Each row is a point on a tangle of strands that fork and nearly touch. The rows are in no order.
In the rows, 128 means zero.
Points whose rows are less than 182 apart are linked; no others are. Some points are linked to none.
(111): [154 107 160 159 133 106 187 107 129 117 177 125  88 155 149 130 107 171
  94 153 140  93  64 142 174 150 127 154  94 137 148 127 175 115  82 135
  76 105 110 134 111 165 116 125 113 149  71 138  81 188 194 139 112 131
 205 109 107 116 100 104 161  88 156  69]
(655): [ 93 192  82 136 156 137  99 206 109 138  92  77 144 120 109 169 101 157
 146 115  93 121 129 126  48 197 130 159 162 122 121 124 149 148 118 196
 127 129 142 117  90 144 148  64 140 112 141 155 147 118 125 149 154 107
 106 120 129 135 163 113 117 137 124 108]
(535): [126 134 126 144 174 128 123 117 138 163 138  95 145 121 122 171 137 117
 143 146 106 143 125 102 163 130 125 109 123 128  86 151 133 161 111 132
 135  97 143 123 142 159 134  62 104  99  70 156 113 115 181  80 154 118
 159 109 108 122 118 141 121 136 161 116]
(254): [151 103 154 143  99 119 174 119 132  93 136 143 108 146 149 113 112 193
  58 147 150 101  81 175 154 177 112 171 126 138 166 133 161 113 106 145
  85 118 112 127 122 161 112 136 138 148  97 132  78 179 163 136 106 130
 173 116 158 114  95  78 141  84 155  89]
(971): [ 95 134 103 101 143 161  99 136 146 139 169  80 127 117 170 167 150 119
  91 102 146  74 122 114 172 122 150 125 199  81  89 150 135 154 147 135
  88  93 163 167 129 139 142  20 135  93  87 103 118 120 127  91 177 155
 110 136 162  92  96 158  99 129 102 131]
(102): [159 170 137 131 111 107 143 133  88 138 104 113  69 150 111 112  77 138
 136 140 118 123  77 127 104 180 122 166  50 132 142  95 118 113  85 201
 147 199 128 120 110 154 120 158 100 123  92  99 166 148 179 176 121 122
 164  98  80 140 153 133 156 122 113  98]
(1060): [142 140 107  81 102 139 118 124  78 167 125 155 130 118  98  94 126 111
 199 122 126 140 152 138 101  96  99  88 154 105 104 108  51 129 174 129
 171 194 142 119 170 148 100 159 113  72 128  77 213 116 139 120 110 129
  96 146 135 134  97 132  66 180 110 169]
(205): [115 159 122 109 140 150 101 120 123 127 146 120 137 117 160 149 149 151
  99 131 138 108 122 134 171 157 104 125 212  89 100 165 147 166 135 141
  95 100 176 165 148 170 116  30 134  77  72 107 109 121 170  60 146 148
 154 144 174  97  77 120  72 135 133 110]
(781): [ 46 116  87 171 148 131 134 193 134 157 130  54 204 134 122 186 107 124
 155 165  98 139 170 121 121  96 128  95 222  94  83 142 122 142 202 108
 135 116 146 100 133 118 159  71 132 111 132 176 134 119 114 117 167 121
  81 140 166 144  92 175 100 123  92 129]
(957): [146 105 122 127 100 102 144 138 129  90 103 125 115 122 124 146  96 126
  87 113 141 123 132 135  95 151 145 195  84 144 144 112 146 115 113 148
 132 131  96 104 121 120 164 151 132 164 152 146  95 134  95 158 105 116
 117 116 103 122 166 110 148 104 150 118]
(617): [142  86 150 133 137 141 143  78 154 134 168 167 126 115 123 132 173  77
 141 101 130 105 149 111 180  32 118  87 101  99 113 126 102 115 149  57
 126 118 129 153 136  70 145 170 122 132 154 123 118 127 100 144 113 149
 114 126 122 126 115 162 124 131 126 157]
(571): [118 142  97 109 122 113 131 147 111 191 129 103 115 122 103 137 102 111
 187 123 111 111 128 103  92 115 122 107 117  99  90 103  60 118 140 148
 167 173 149 118 132 165 134 114 122 108 100 114 161 140 129 144 131 120
  96 114  82 126 146 171  98 157 114 129]
(180): [139 120 141 162 143 113 151 135 135  88  90 122 174 139 117 134 128 167
  85 171 114 184 120 154 133 173 129 168 105 169 145 137 165 140  99 137
 120 102 101 103 121 143 139 126 135 143 118 177  99 122 165 122 127  91
 155 116 140 137 121 101 161 104 188 112]
(594): [138  71 146 180  90 126 196 108 126  73 173 103  85 134 136 116 107 141
  71 124 134 100  67 134 157 113 141 169  76 107 168 107 135  87 111 127
  96 149  92 108 108 137 160 183 115 181 112 156 102 169 137 197 101 139
 158 120 111  95 144 157 161  59  95 107]
(743): [149 159 108  72 103 119 107 146 108 119 121 154 123 120 133 114 114 149
  94  95 159 103 138 146  77 169 139 153 170 136 146 130 141 138 118 153
 121 124 118 141 142 119 135 106 161 111 159  90 125 116  87 123 116 130
 115 147 145 124 151  76 106 144 142 140]
(903): [121 119 139 140 139 140 150 102 117 179 184  98  82 133 126 133 138  92
 169  98 120  88  82  86 147  71 129  85  77  79 100 103  72 105 129 116
 124 161 155 148 116 152 139 139 105 143  86 114 157 171 158 173 151 163
 130 108  70 105 142 210 142 133  81 117]
(993): [ 78 122 115 148 127 138 142 141 134 170 160  41 121 129 120 165 133 116
 148 107 115  94  91  89 120 102 144 119 100  75 101 106  81 106 117 146
 123 146 166 133  94 164 171  98 130 152  81 132 141 160 136 184 167 136
  88 106  75 102 164 215 142 112  81 119]
(472): [133 146 151 137 136 161 133  93 115 142 175 131  89 146 152 106 154 153
 129 117 132  96  74 141 176 128 114 117 121  98 132 151 133 139 110 131
 106 119 162 166 111 177 100 119 126 115  81  93 126 154 194 110 148 169
 174 135 141 110  85 132 119 135 105 106]
(976): [ 85 119 121 111 147 138 127 149 163 113 164  86 142 130 185 172 144 136
  61 121 149  54 144 133 159 112 161 113 229 122 101 135 170 137 138 112
  81  66 140 156 143 103 137  38 150 117 132 143  94 131  92 108 165 154
 101 137 183 122 104 151 118  99  97 141]
(556): [130  99 118 122  99 111 133 113 127 119 135 136 153 126 132 135 110 133
 100 138 155 122 178 138 129 101 132 103 192 129 120 136 136 131 161 104
 154 124 114 106 188 107 112 126 133 102 152 126 121 116 109  92  95 137
  94 152 185 131  99 118  59 126 143 128]
(734): [145  67 145 157 120 120 142  87 167  99 137 175 156 127 129 132 141 111
  97 132 128 142 167 106 172  79 130 115 107 133 133 133 141 121 155  65
 139 109 117 128 147  71 134 165 135 157 162 149  87 123  97 133 108 129
 120 138 127 125 124 135 109 121 155 142]
(3): [ 95  84 129 172  92 120 165 137 122 122 138  68 145 131 120 126 108 132
 129 136 116 140 112 121 109  92 136 131 127 100 135 116  89  94 148 115
 137 161 126  88 129 141 155 161 127 173 123 154 136 150 110 181 125 134
  84 127 111 116 141 188 131  98  90 122]
(79): [ 94 100 126 142 102 117 147 145 139 154 148  62 129 128 110 123 126 119
 162 118 110 121 104 104 103  75 134 116 101  88 120  85  56  89 133 119
 124 169 152 106 108 163 173 164 133 162 109 137 158 159  93 208 137 135
  71 116  66 114 160 225 158  99  75 128]
(1009): [132 105 165 145 174 132 141  91 170 133 160 144 150 127 156 151 182 123
 130 155 123 124 120 111 215 109 137 109 113 145 111 142 170 168 103  74
  72  52 151 161 124 129 125  75 127 144  73 166  63 130 173  79 153 119
 173 110 112 106 114 133 188 130 148 121]
(1045): [ 97 199 126 138 179 175  93 160 149 119 100  89 157 119 136 159 168 167
 123 137  95 159  98 136 134 189 116 159 156 125 118 150 173 173  96 173
  93  99 189 138  81 180 130  44 143 107  83 153 116 114 185  90 181 117
 155 112 158 115 118 120 159 136 137 102]
(446): [117 149  97  56 126 140  66 148 127 137 167 163 102  95 136  93 165 107
 133  75 183  73 168 131  96  98 145 120 200 119 135 133 114 116 138 135
 111 117 113 141 141  89 131 130 162  84 165  65 166 100  64 110 135 115
  88 161 119 104 153 110 121 162  93 170]
(1063): [123 105 156 173  85 165 165  97 121 102 158 110 127 149 147  96 143 165
 104 141 136 133  91 154 150 102 124 103 182 101 159 159 114 124 161 112
 124 150 131 101 129 151 113 155 126 136 120 133 160 145 167 133 127 182
 112 158 210 110  65 157  80  85  96 124]
(851): [150 126 121 126 174  62 158 141 126 142 122 122 101 114 125 201 101 105
 124 136 126 107 130  91 141 141 147 174  58 162  86 107 176 134  74 151
 107  92  99 148 145 138 156  68 108 132  83 160  95 138 136 113 117  84
 155  98  35 121 172 143 155 121 196  92]
(217): [104 110 100  98  91 130 100 110 158  89 157 147 126 121 128 109 148 105
 116 110 177 123 184 135 101  71 148  96 210 132 137 120 129 110 179  83
 125 115 102 109 155  75 145 168 137 132 199 106 133 105  37 118 116 135
  65 158 178 120 123 110 106 118  89 166]
(970): [147 114 169 159 133 150 145  96 137 125 146 149 107 134 143  99 164 118
 125 107 124 127  85 137 168  94 130 116  59 119 144 128 116 121 109 107
 120 119 136 148  99 116 124 190 131 165 136 121 126 137 141 176 126 155
 156 119 122 125 133 143 164 115 111 134]
(1076): [ 91 165 140 141 157 188  83 140 147 152 117  72 121 131 131 136 180 110
 158  89 116 135  83 130 152 144 129 146  62 104 136 127 110 135  91 165
 113 137 189 167  63 143 133 119 141 137 102 102 152 130 175 161 189 131
 139  91 119 115 147 174 178 150  76 139]
(1061): [135 165  99  74 131 136  99 141  98 182 137 136  87 106 123 117 122  95
 185  80 136  96 121 111  88 132 125 126  99 113 115 107  65 116 125 161
 151 180 155 147 127 140 132 112 131 101 123  74 180 118 120 139 146 115
 119 128  74 113 171 134 109 191 120 149]
(66): [135 107 148 101 139 157 129  82 159 125 198 160  83 117 138 119 196 104
 114  68 151  48 124 123 182  42 136  95 127  85 124 141 120 110 128  87
  73 112 129 180 128  98 145 150 131 118 122  91 130 129  89 127 125 149
 116 132 134 101 129 151 136 131 103 163]
(186): [163 103 164 155  96 157 167  93 134  82 152 142  75 145 144  68 131 136
 107 116 132 132  61 145 161 119 136 141  66 131 182 115 113 105 116 131
 106 152 121 136  97 132 126 228 118 178 120 120 137 146 139 192 113 167
 159 119 143 118 126 132 175  86  74 134]
(869): [197 125 138  77  92  68 142 114 113 119 129 198  84 130 143 126  78 140
  77 117 154  81 136 135 129 152 115 161 118 150 120 121 161 136 116 138
 124 131  90 143 177 130 114 135 125 119 143  97  98 138 111 105  71 120
 138 131 112 135 151  72  95 137 181 111]
(96): [129 111 102 121  72 114 131 133 101  92 104 126 127 125 111 113  87 136
 136 124 129 159 151 137  64 137 126 137 153 151 136 117 105 113 158 139
 163 166 102  88 154 131 129 166 130 153 174 138 140 115  81 125 106 127
  84 141 155 141 139 101 102 125 116 137]
(645): [155 147 143 137 124  96 151 117  81 167 129 125  70 153 109  91  86 119
 177 137 114 129  78  96 113 134 122 106  57 118 122 104  97  96 109 156
 163 191 132 122 130 152  95 170  86 123  81  99 179 150 190 163 123 144
 150 108  74 157 134 157 144 124 100  92]
(538): [180 105 157 119 121  79 153 101 138 110 112 208 116 133 131 126 117 128
  91 135 135 118 131 132 155 135 116 147  79 163 123 126 168 140 118 122
 120 105  92 143 152 126 114 154 126 150 142 121  75 143 135 121  89 119
 157 115 102 138 141  77 144 123 186 114]
(497): [142  96 163 172 119 154 170  82 132 136 175 136 116 150 136  94 147 132
 127 141 129 133  98 139 186  69 131  89 115 105 145 148 115 122 146  83
 135 134 125 117 128 129 112 186 117 143 123 133 144 150 170 147 122 173
 138 142 162 117  89 163 111 109 100 130]
(983): [145  80 120 129  64 120 157  82 114  79 141 143 122 136 126 101 113 144
 110 132 152 152 157 145 114  96 120  99 172 134 145 127 118 108 183  99
 155 160 105  89 185 128 113 182 124 135 160 125 146 127 111 107  85 149
  82 159 189 123 103 117  65 115 119 145]
(805): [113 192  93 122 138 153  94 173  98 146  97 119 150 111 104 136 111 152
 151 112 112 135 132 135  69 183 116 138 174 123 121 145 119 153 130 181
 151 150 154 119 121 150 122  88 142  88 142 116 159  98 138 119 138 116
 122 133 153 138 135 104  87 156 131 124]
(149): [129 117 132 159 156 113 144 146 147  91  93 131 213 137 130 152 134 172
  82 195 113 194 160 150 136 166 125 143 186 171 134 163 188 153 116 109
 103  90 107 100 157 128 126  83 145 118 132 199  89 100 145  69 121  91
 143 135 178 142 119  98 131 106 199 120]
(1022): [111 141  99 124 113 160  96 145 108 160  83 136 184 118  86 103 138 108
 195 146 116 187 162 156  99 114  99  98 160 119 113 136  53 147 175 114
 173 173 148 103 144 124 100 161 122  93 155 114 180  96 138 122 124 121
  91 140 181 155  81 128  84 163 110 159]
(387): [181 130 180 132 133 158 130  89  93 124 132 183  88 160 142  47 156 128
 177 107 137 142  97 155 171 122 123  99  69 122 176 133 122 121 130 119
 129 161 134 164 119 117  57 229 111 120 131  62 179 122 158 129 107 182
 165 124 152 144  97 113 159 137 100 133]
(253): [149 103 132 112 158  78 143 122 159 139 138 142 135 122 145 184 121  97
 123 142 121  96 162  86 180 106 149 141 105 170  80 126 175 136 102 109
 128  78 109 154 173 111 131  63 116 121 108 169  81 124 108  89 118  99
 132 113  79 125 143 144 126 128 178 114]
(847): [109 132 150 194 160 165 117 167 155  80  64  91 199 136 122 124 178 139
 118 155 112 195 116 144 139 145 131 151  72 142 155 141 144 141 113 120
 115 108 143 118  62  95 155 147 152 196 158 178 114 115 143 173 169 107
 121 105 141 141 133 164 191 117 115 135]
(233): [169 133 165 116 146 143 124  90  93 155 138 178  80 141 129  78 156  89
 185  83 135 124 114 126 143  96 107  92  63 104 127 108  95 111 129 124
 143 173 139 165 132 111  74 206 103 121 142  74 184 125 156 140 115 171
 156 120  98 142 120 141 158 155 107 137]
(311): [150  60 170 185 158 112 172  66 165 109 153 196 160 148 136 124 148  94
 117 151 122 151 139  70 217  54 131  84  87 128 137 131 162 118 138  35
 124  89 108 141 143  86 123 181 118 166 150 162  82 130 132 129 106 121
 178 132  99 133  97 152 138 121 177 132]
(843): [122 118 114  69 128 133 100 117 176 133 165 164  87  96 138 130 169  72
 122  78 151  72 160  88 128  59 145 123 126 113 123 107 113  91 121  99
 120 106 110 153 114  55 164 152 138 134 156  93 123 112  14 150 118 125
  87 126  87 121 177 137 154 137 114 160]
(1029): [111 167 121 132  65 141 132 144  84  98 133 100 124 137 130  94 102 184
 138 119 123 144  84 149  73 158 109 122 219 110 144 135 101 122 163 182
 128 206 136 103 132 171 115 131 125 105 120  95 210 130 131 150 135 156
  88 154 182 128 103 124  85 114  95 125]
(315): [ 86 120 107 153 119 124 136 150 124 130 137  85 164 126 141 167 107 147
 114 144 132 115 156 134 115 114 128 103 234 103 106 153 137 136 173 125
 137 125 127 103 153 121 129  80 141  97 138 147 133 117 123 105 128 147
  94 147 199 134  90 141  70 111 125 123]
(897): [169 161 127  61 145 116  92 120  90 167 127 204  81 108 136 102 131  88
 161  72 145  93 138 128 118 130 113 140  81 133 106 118 107 128 114 144
 134 162 130 173 145 120 111 130 136 103 154  60 153 106 121 109 118 133
 153 130  69 124 163 106 120 193 157 145]
(917): [123 122 161 154 149 134 154 116 156 123 168 109 121 136 163 154 153 170
 101 147 131 105  80 137 193 140 129 138 124 130 142 145 167 149  92 131
  74  76 156 151 103 170 129  80 138 149  55 158  68 159 185 115 146 123
 168 114 133 103 107 121 163 110 141  95]
(730): [ 86 152  83 127 125 124  71 173 128 115  96 128 185 129 104 147 109 119
 134 149 121 156 220 145  54 154 130 110 190 163 133 131 147 161 183 101
 156  92 106  96 123  73 123 100 138 126 213 159 114 104  61 100 125 117
 104 154 181 150 139  85  95 129 118 157]
(375): [124  86 171 159 170 158 141 115 189 107 147 161 167 123 146 152 209 130
 111 143 123 120 125 115 214  87 145 120  90 133 143 141 159 148 111  58
  83  57 159 163  85  99 138 112 148 171 123 168  70 133 133 128 146 123
 152 123 128 112 133 141 190 119 126 155]
(958): [138 157 137  98 123 148 108  93  95 127 168 141  96 121 151 101 156 146
 115 100 159  88 109 161 150 139 106 120 184  92 123 154 127 143 137 140
 100 137 164 173 150 164 118  90 141  72  94  61 152 136 167  79 134 158
 151 157 157  94  82 122  64 159 124 130]
(563): [125 195 122 134 111 160 113 144  93 134 100 118 132 124 112  97 111 162
 151 123 113 148  98 154  84 177  99 126 167 124 135 142  95 134 129 190
 153 196 161 125 128 158 102 135 122  91 121  84 196 110 164 136 137 136
 128 139 158 138 110 124  87 154 108 125]
(704): [108 129  90  91 180 145  90 167 171 150 126 115 185 108 128 195 148  70
 142 146 122 112 201 104 145 109 155 126 155 157  92 121 144 153 145  92
 145  53 139 139 138  64 124  36 132 107 148 164  97 113  71  89 152 114
 113 136 115 127 121 149 121 139 107 167]
(482): [165 159 146  86 157 122 122  97  80 156 134 179  59 135 138  91 132 108
 160  77 131  95  84 119 139 128 118 128  52 111 122 111 127 114 105 143
 128 167 143 176 135 141  90 153 113 125 124  54 158 132 166 122 132 161
 184 120  69 130 131 118 161 165 121 115]
(509): [131  93 115  96 164 113 121 126 177 142 145 143 167 111 151 176 144  82
 119 137 126  89 186  99 194  84 150 121 134 155  72 124 167 146 125  87
 137  60 135 158 174  71 122  55 126 107 131 161  80 118  83  84 136 118
 123 125 115 123 116 148 108 134 139 151]
(609): [110 135 113 156 140 125 107 168 145  84 108 127 204 153 144 152 131 171
  86 164 135 154 174 154 125 163 124 129 212 153 131 154 183 160 156  98
 113  76 127 108 148  98 127  82 159 127 170 175  91 118 112  79 124 126
 114 141 217 144 115  97 106  99 145 137]
(548): [143 124 140  88 118 124 145 125 149 103 155 145  96 125 156 143 146 171
  68 100 157  51  96 152 146 161 139 164 134 125 142 128 169 132  92 145
  55  95 143 174 109 135 141  90 160 147 108 106  59 153 113 147 134 125
 130 111 127  96 150  88 168 117 139 123]
(779): [188 105 164 150 114 130 158  79 111 106 125 190  99 160 134  52 121 143
 126 149 129 157  89 148 173 135 127 105  70 144 164 138 147 122 131 112
 136 128 112 130 133 133  82 221 119 148 137 101 132 136 168 125  92 160
 177 129 150 147  83  84 155 106 133 111]
(671): [120 140 120 143  64 132 155 143  90  79 127  82 102 141 135  91  81 183
 112 119 117 140  71 146  70 167 113 159 176 117 158 115 102 104 144 192
 116 210 115  83 123 173 128 149 108 147 109 122 186 149 130 178 128 149
 102 132 163 132 125 137 129  87  83 112]
(735): [110 143  78  88 124  77 122 186 106 187  68 103 115 108  80 162  61 105
 177 135 111 130 165  93  47 147 141 152 103 129 130  86  94 105 131 148
 181 138 103 102 123 136 146 120 124 124 142 149 141 131  76 149  93  88
  92 129  54 140 184 130  96 158 140 122]
(212): [112 138 123 169 128 142 119 134 121 152  67 110 192 128  88 104 122 130
 168 176 101 211 147 138 101 134 108 102 129 138 117 157  82 141 142 131
 175 159 140  85 136 125 109 166 110 108 143 143 157  98 157 126 132 116
 115 126 155 163  98 134 101 143 132 133]
(812): [120 169 143 137 159 162 102 135 141 112  86 131 177 127 131 122 165 177
 131 169 111 183 108 170 145 189 110 116 174 139 133 169 165 177  93 141
 102 104 171 127 111 171 105  87 137  95  93 152 113 109 202  66 158 114
 164 126 184 154  92  87 141 132 158 112]
(642): [142 140 112 126 129 107 104 142 126 143  54 153 166 108  92 125 109 107
 147 155 113 203 169 121  83 158 112 149  79 180 119 138 122 139 121 137
 184 129 105  96 129 107 123 144 121 125 161 152 123  99 114 126 106  89
 126 116 104 162 151  99 110 154 187 124]
(678): [145 113 148 116 107 107 165 104  97 164 172 136  74 134 118  92 118 104
 178 112 118 100  90  92 119  71 113  86  89  92 116  85  70  92 144 110
 143 198 124 128 141 151 119 174  86 137  96 104 189 169 148 177 119 167
 115 123  76 123 138 187 142 138  84 122]
(596): [ 71 116  81 155 149 100 154 188 127 181 114  58 191 123  91 181  80 121
 164 173  87 148 176  99 105 114 127 107 194 110  90 141 116 114 158 132
 166 130 129  98 159 152 143  79 108  86 109 171 128 122 122 107 120  99
 101 137 118 137 116 159  80 137 140 106]
(433): [137  72 131 170  81 138 177  94 121  60 157 102 118 146 152 112 109 171
  69 125 142 132 114 147 124 115 126 129 181 128 166 145 134  96 164 116
 108 144  98  90 156 137 134 164 140 163 146 150 126 147 121 125 105 160
  97 159 201 113 104 129  96  76 107 126]
(376): [143 110 147 148 151 108 104 107 141 133  70 167 188 126 106 122 134  85
 145 175 110 234 177 112 124 131 126 129  65 180 118 133 144 141 117 102
 180 109 106 117 122  94 122 158 117 137 152 162 111 106 128 121 125  88
 157 122  87 168 135 118 143 144 219 137]
(1058): [168 134 130 106 100 109 137  96  97 153 138 171 108 124 114 106 110 119
 152 126 136 124 147 127 118  97 107  98 126 124 107 117  93 125 155 112
 182 172 112 109 175 130 101 167 106  98 135  94 164 125 143 114  89 145
 117 133 131 132 114 115  73 163 141 138]
(612): [133 168 118 120 174 124 113 146 140 142 119  89 134 119 129 192 141 147
 116 149  98 135 117 109 131 180 131 162 133 146  97 137 175 164  84 166
  92  82 155 139 127 175 138  23 116 100  52 166  93 120 167  75 149  98
 163 103 109  99 143 116 148 131 170  94]
(15): [ 88 122 130 153 146 120 131 177 153  91 135  86 175 155 180 180 128 168
  66 149 130 103 150 149 145 141 145 136 227 139 126 148 191 142 149 117
  89  71 126 130 131 106 150  42 156 139 138 177  90 135 104  99 147 141
 111 133 204 133 117 130 130  85 133 123]
(210): [111  85 170 196 157 165 142 126 177  89 120 111 181 134 140 133 197 129
 108 143 116 162 107 106 190  88 145 130  68 118 158 132 140 126 111  68
 114  83 147 139  69  89 162 156 143 198 147 184  91 128 137 174 158 107
 149 125 113 116 131 178 187 107 115 151]
(1049): [ 90 144  80 129 129  97 126 200 100 139  75  77 146 116  96 168  79 128
 144 138 106 135 152 118  39 167 144 169 120 129 138 102 126 118 119 157
 151 122 109  94 108 128 161 114 128 146 148 170 129 124  87 159 118  95
  93 118  90 141 177 125 125 129 127 106]
(158): [146 155 153 125 167 136 114  97 123 136  95 135 152 139 115 119 126 149
 143 179  94 202 111 162 148 190 127  99 122 148 121 151 157 167  70 143
 129 105 157 123 115 173  93 110 108  83  84 139 120  98 199  62 143 108
 192 128 142 172 100  79 144 136 189 104]
(858): [ 71 157  79 133  88 112  81 155 123  96 131 106 119 137 139 121  82 143
 106 132 139 135 191 153  37 156 138 114 226 169 150 116 140 131 186 118
 124 117  71  95 138 104 157 133 136 144 204 157 115 116  49 114 127 121
  91 156 191 138 150  73 113 111  94 150]
(1082): [123 135 153 166 166 146 123 110 126 147  75 106 192 130 104 114 130 117
 158 188  93 235 134 146 138 155 126  89 110 146 115 155 128 155  96 127
 164 124 143  92 117 135 110 140 104  89 112 160 141  94 187  95 157 114
 162 129 139 182  99 129 132 135 176 136]
(583): [182 128 145 139  91 115 150 102 114  84  89 165  98 142 126  73  93 162
  90 143 134 155 102 163 129 184 118 158  80 173 162 132 130 118 128 164
 143 164 100 118 133 149 108 201 115 148 133 116 125 134 159 137 102 128
 164 125 149 146 113  79 151 103 133 109]
(940): [120 135 176 161 158 180 105 120 146 146 126 117 113 145 140 103 183 112
 168  99 125 150  92 153 186 122 135 114  44 116 168 141 108 129  97 133
 103 132 172 174  63 113 101 195 136 146 120 102 149 124 161 170 158 150
 157 106 138 135 123 159 199 135  74 143]
(603): [111 135  99  47 115 140  53 153 142 141 117 170 119  97 109  99 155  71
 170  84 168 119 195 122  73  99 134 124 157 128 145 110  89 120 152 104
 141 127 104 127 120  59 120 161 152 105 197  85 157  96  32 128 120 110
  84 159 113 121 151  93 127 158 105 186]
(757): [119 148 104  55 125 128  98 140 148 142 183 147  56  94 145 110 143 106
 131  69 170  41 137  98 114  74 156 123 175 108 138 113 107  88 123 135
 121 127 103 136 134  94 164 139 139 104 145  73 154 111  44 144 131 116
  76 137  80 101 174 130 136 153  91 155]
(701): [109 143 127 128 165 175  88 147 146 153 118 111 154 120 123 154 188 108
 147  97 129 134 128 135 141 129 129 137  97 116 106 139 108 154 109 139
 132 119 169 148  92 118 133  91 143 132 123 126 129 119 150 135 171 133
 124 114 130 121 140 148 146 148 105 153]
(514): [144  75 174 181 156 110 138  85 150 113 105 162 172 147 125 112 143  88
 135 172 113 210 143  95 176 111 131 108  64 156 136 127 154 129 121  64
 152 101 107 128 122  95 126 173 118 164 151 163  94 119 147 128 128  93
 175 128  79 150 115 136 171 125 206 134]
(580): [115 139 139 144 114 167 122 151 146  86 148  89 118 139 145 119 155 160
  83  84 146  95  82 162 105 142 148 158 162 109 157 126 141 128 118 151
  75 122 129 124  84 121 166 119 164 164 148 122 124 130  94 180 163 142
  97 123 169 108 145 130 175  91  97 135]
(69): [107 140 103 122 167 165  85 182 146 143 100 116 185 108 104 176 166  95
 156 124 125 140 180 119 102 122 135 139 120 134 107 132 129 154 130 118
 151  89 141 126  90  76 136  68 149 136 158 148 120 118  92 130 161 122
  98 122 122 130 145 144 139 143 119 158]
(1091): [173  92 163 126 104 119 168  84 145  98 136 203 112 134 150 101 143 160
  85 142 151  96  90 158 177 156 119 147  95 152 155 124 162 133 115 106
  74  93 126 159 110 142 109 173 139 164 129 114  63 152 153 139  99 133
 170 107 135 123 128  55 175 106 149 107]
(197): [115 159  89  41  95 100  81 154 127 146  99 159  97 102 111 118  89  91
 141 101 162 106 184 105  46 138 145 129 169 153 158  93 108 125 147 119
 158 131  82 111 140  91 135 133 133 119 194  99 143 103  30 124 105 108
  89 164  99 126 168  80  99 163 120 155]
(1109): [118 121  96  56  98  67 112 155 131 179 102 136  89  94 104 154  60  78
 164 118 137 109 176  89  60 119 145 132 124 141 138  79 103 106 148 120
 181 136  88 112 144 103 145 135 122 130 160 121 128 120  39 132  89 105
  84 144  65 132 177 117  91 166 142 137]
(177): [154 128 132 154 114 112 150 127 126  77  59 120 125 135 108 102  95 159
  87 163 127 181 110 165 123 209 136 195  55 172 163 123 150 121  96 194
 123 142  95 104 105 148 137 180 113 153 136 146 113 138 162 155 121 101
 174  92 131 138 130  96 181  97 160 103]
(87): [150 147 104  68 131 121  68 156 128 164  60 194 143  96  93 128 118  72
 169 116 128 155 200 113  79 149 109 142  82 163 122 125 110 149 131 123
 193 120 107 132 113  82 105 129 136 117 187 120 135 105  77 124 100 102
 116 138  92 142 168  87 108 176 164 147]
(581): [137 190 135 112 143 135 108  94  96 139 142 130  82 147 149 102 123 159
 139 123 109 112  69 142 150 190 102 148 106 111 139 145 145 132  95 177
 118 145 176 166 124 191  98  97 128  96  68  71 137 143 204 101 149 141
 200 125 111 122 101  91 126 160 128  86]
(527): [110 110  91 128 120  98 147 143 112 195 131 103 146 115  89 157  90 110
 177 152 104 126 160 101 116  84 117  91 149  99  79 122  81 110 169 122
 175 157 126 104 178 148 129 114 116  90  97 132 144 133 134 111 107 117
  95 127 105 133 107 163  68 155 131 124]
(135): [187 137 121  81  90  72 139 113  88 142 125 188  91 122 126 124  70 125
 125 124 145 101 142 117  99 132 112 138 111 140 108 119 128 126 139 141
 174 176  87 119 184 133 108 147 109 104 144  94 151 124 121 103  72 126
 134 144  99 139 147  94  77 162 176 117]
(392): [118 106 129  88 139 156 104 111 193 105 173 175 111 113 140 122 210 103
  84  83 157  66 150 121 167  59 149 122 148 103 129 140 138 107 117  88
  77  79 125 176 112  63 149 136 159 126 157  93 107 115  42 128 126 135
  92 132 138 116 157 123 166 116  94 179]
(928): [ 94 104  85 140  75 105 132 139 102  62 126 108 110 138 127 122  55 145
 120 129 137 166 179 155  46 153 124 141 191 170 157 112 133  95 174 135
 136 161  77  80 138 132 168 172 143 180 191 169 117 128  55 122 115 116
  80 153 166 164 152  97 124 103  93 140]
(602): [133 128 132 154 176  88 157 115 109 168 144  86 114 141 123 175 107 107
 142 151 108 138 107  87 153 128 131 117  76 136  88 124 147 124  87 137
 128 114 111 128 153 163 134  80  86 118  67 154 111 136 185  96 139 108
 179 102  55 130 142 163 135 122 181  96]
(1055): [127 171 133 144 136 121 137 133 106 138 127  86  87 138 122 146 102 161
 111 132 105 118  72 126 120 176 112 162  96 123 127 128 138 124  84 197
 134 149 149 129 114 182 123 103 117 113  72 122 138 155 197 144 149 112
 170 104 103 130 126 126 134 118 138  87]
(1012): [ 99 108 126 178  90 129 167 149 106  99 137  51 124 137 127 125  92 160
 104 126 113 124  77 141  94 141 131 162 140 106 144 114 110  96 127 171
 112 176 114  84 110 166 148 139 121 170 110 150 151 156 137 188 127 134
 102 122 134 120 138 169 144  74  91 100]

A fork is a point with three links, a tip a point with one. Leave the first point through the second and follow the links. Name the first fork or tip that comes.
(212), (1082) => (970)
(563), (805) => (87)
(851), (602) => (847)
(583), (779) => (983)

A fork is a point with three links. Follow the links from the first point to the second and name the forks in between, in order.
(233), (433) => (983)
(730), (851) => (983), (970)
(433), (1045) => (970)
(602), (596) => (970), (983)
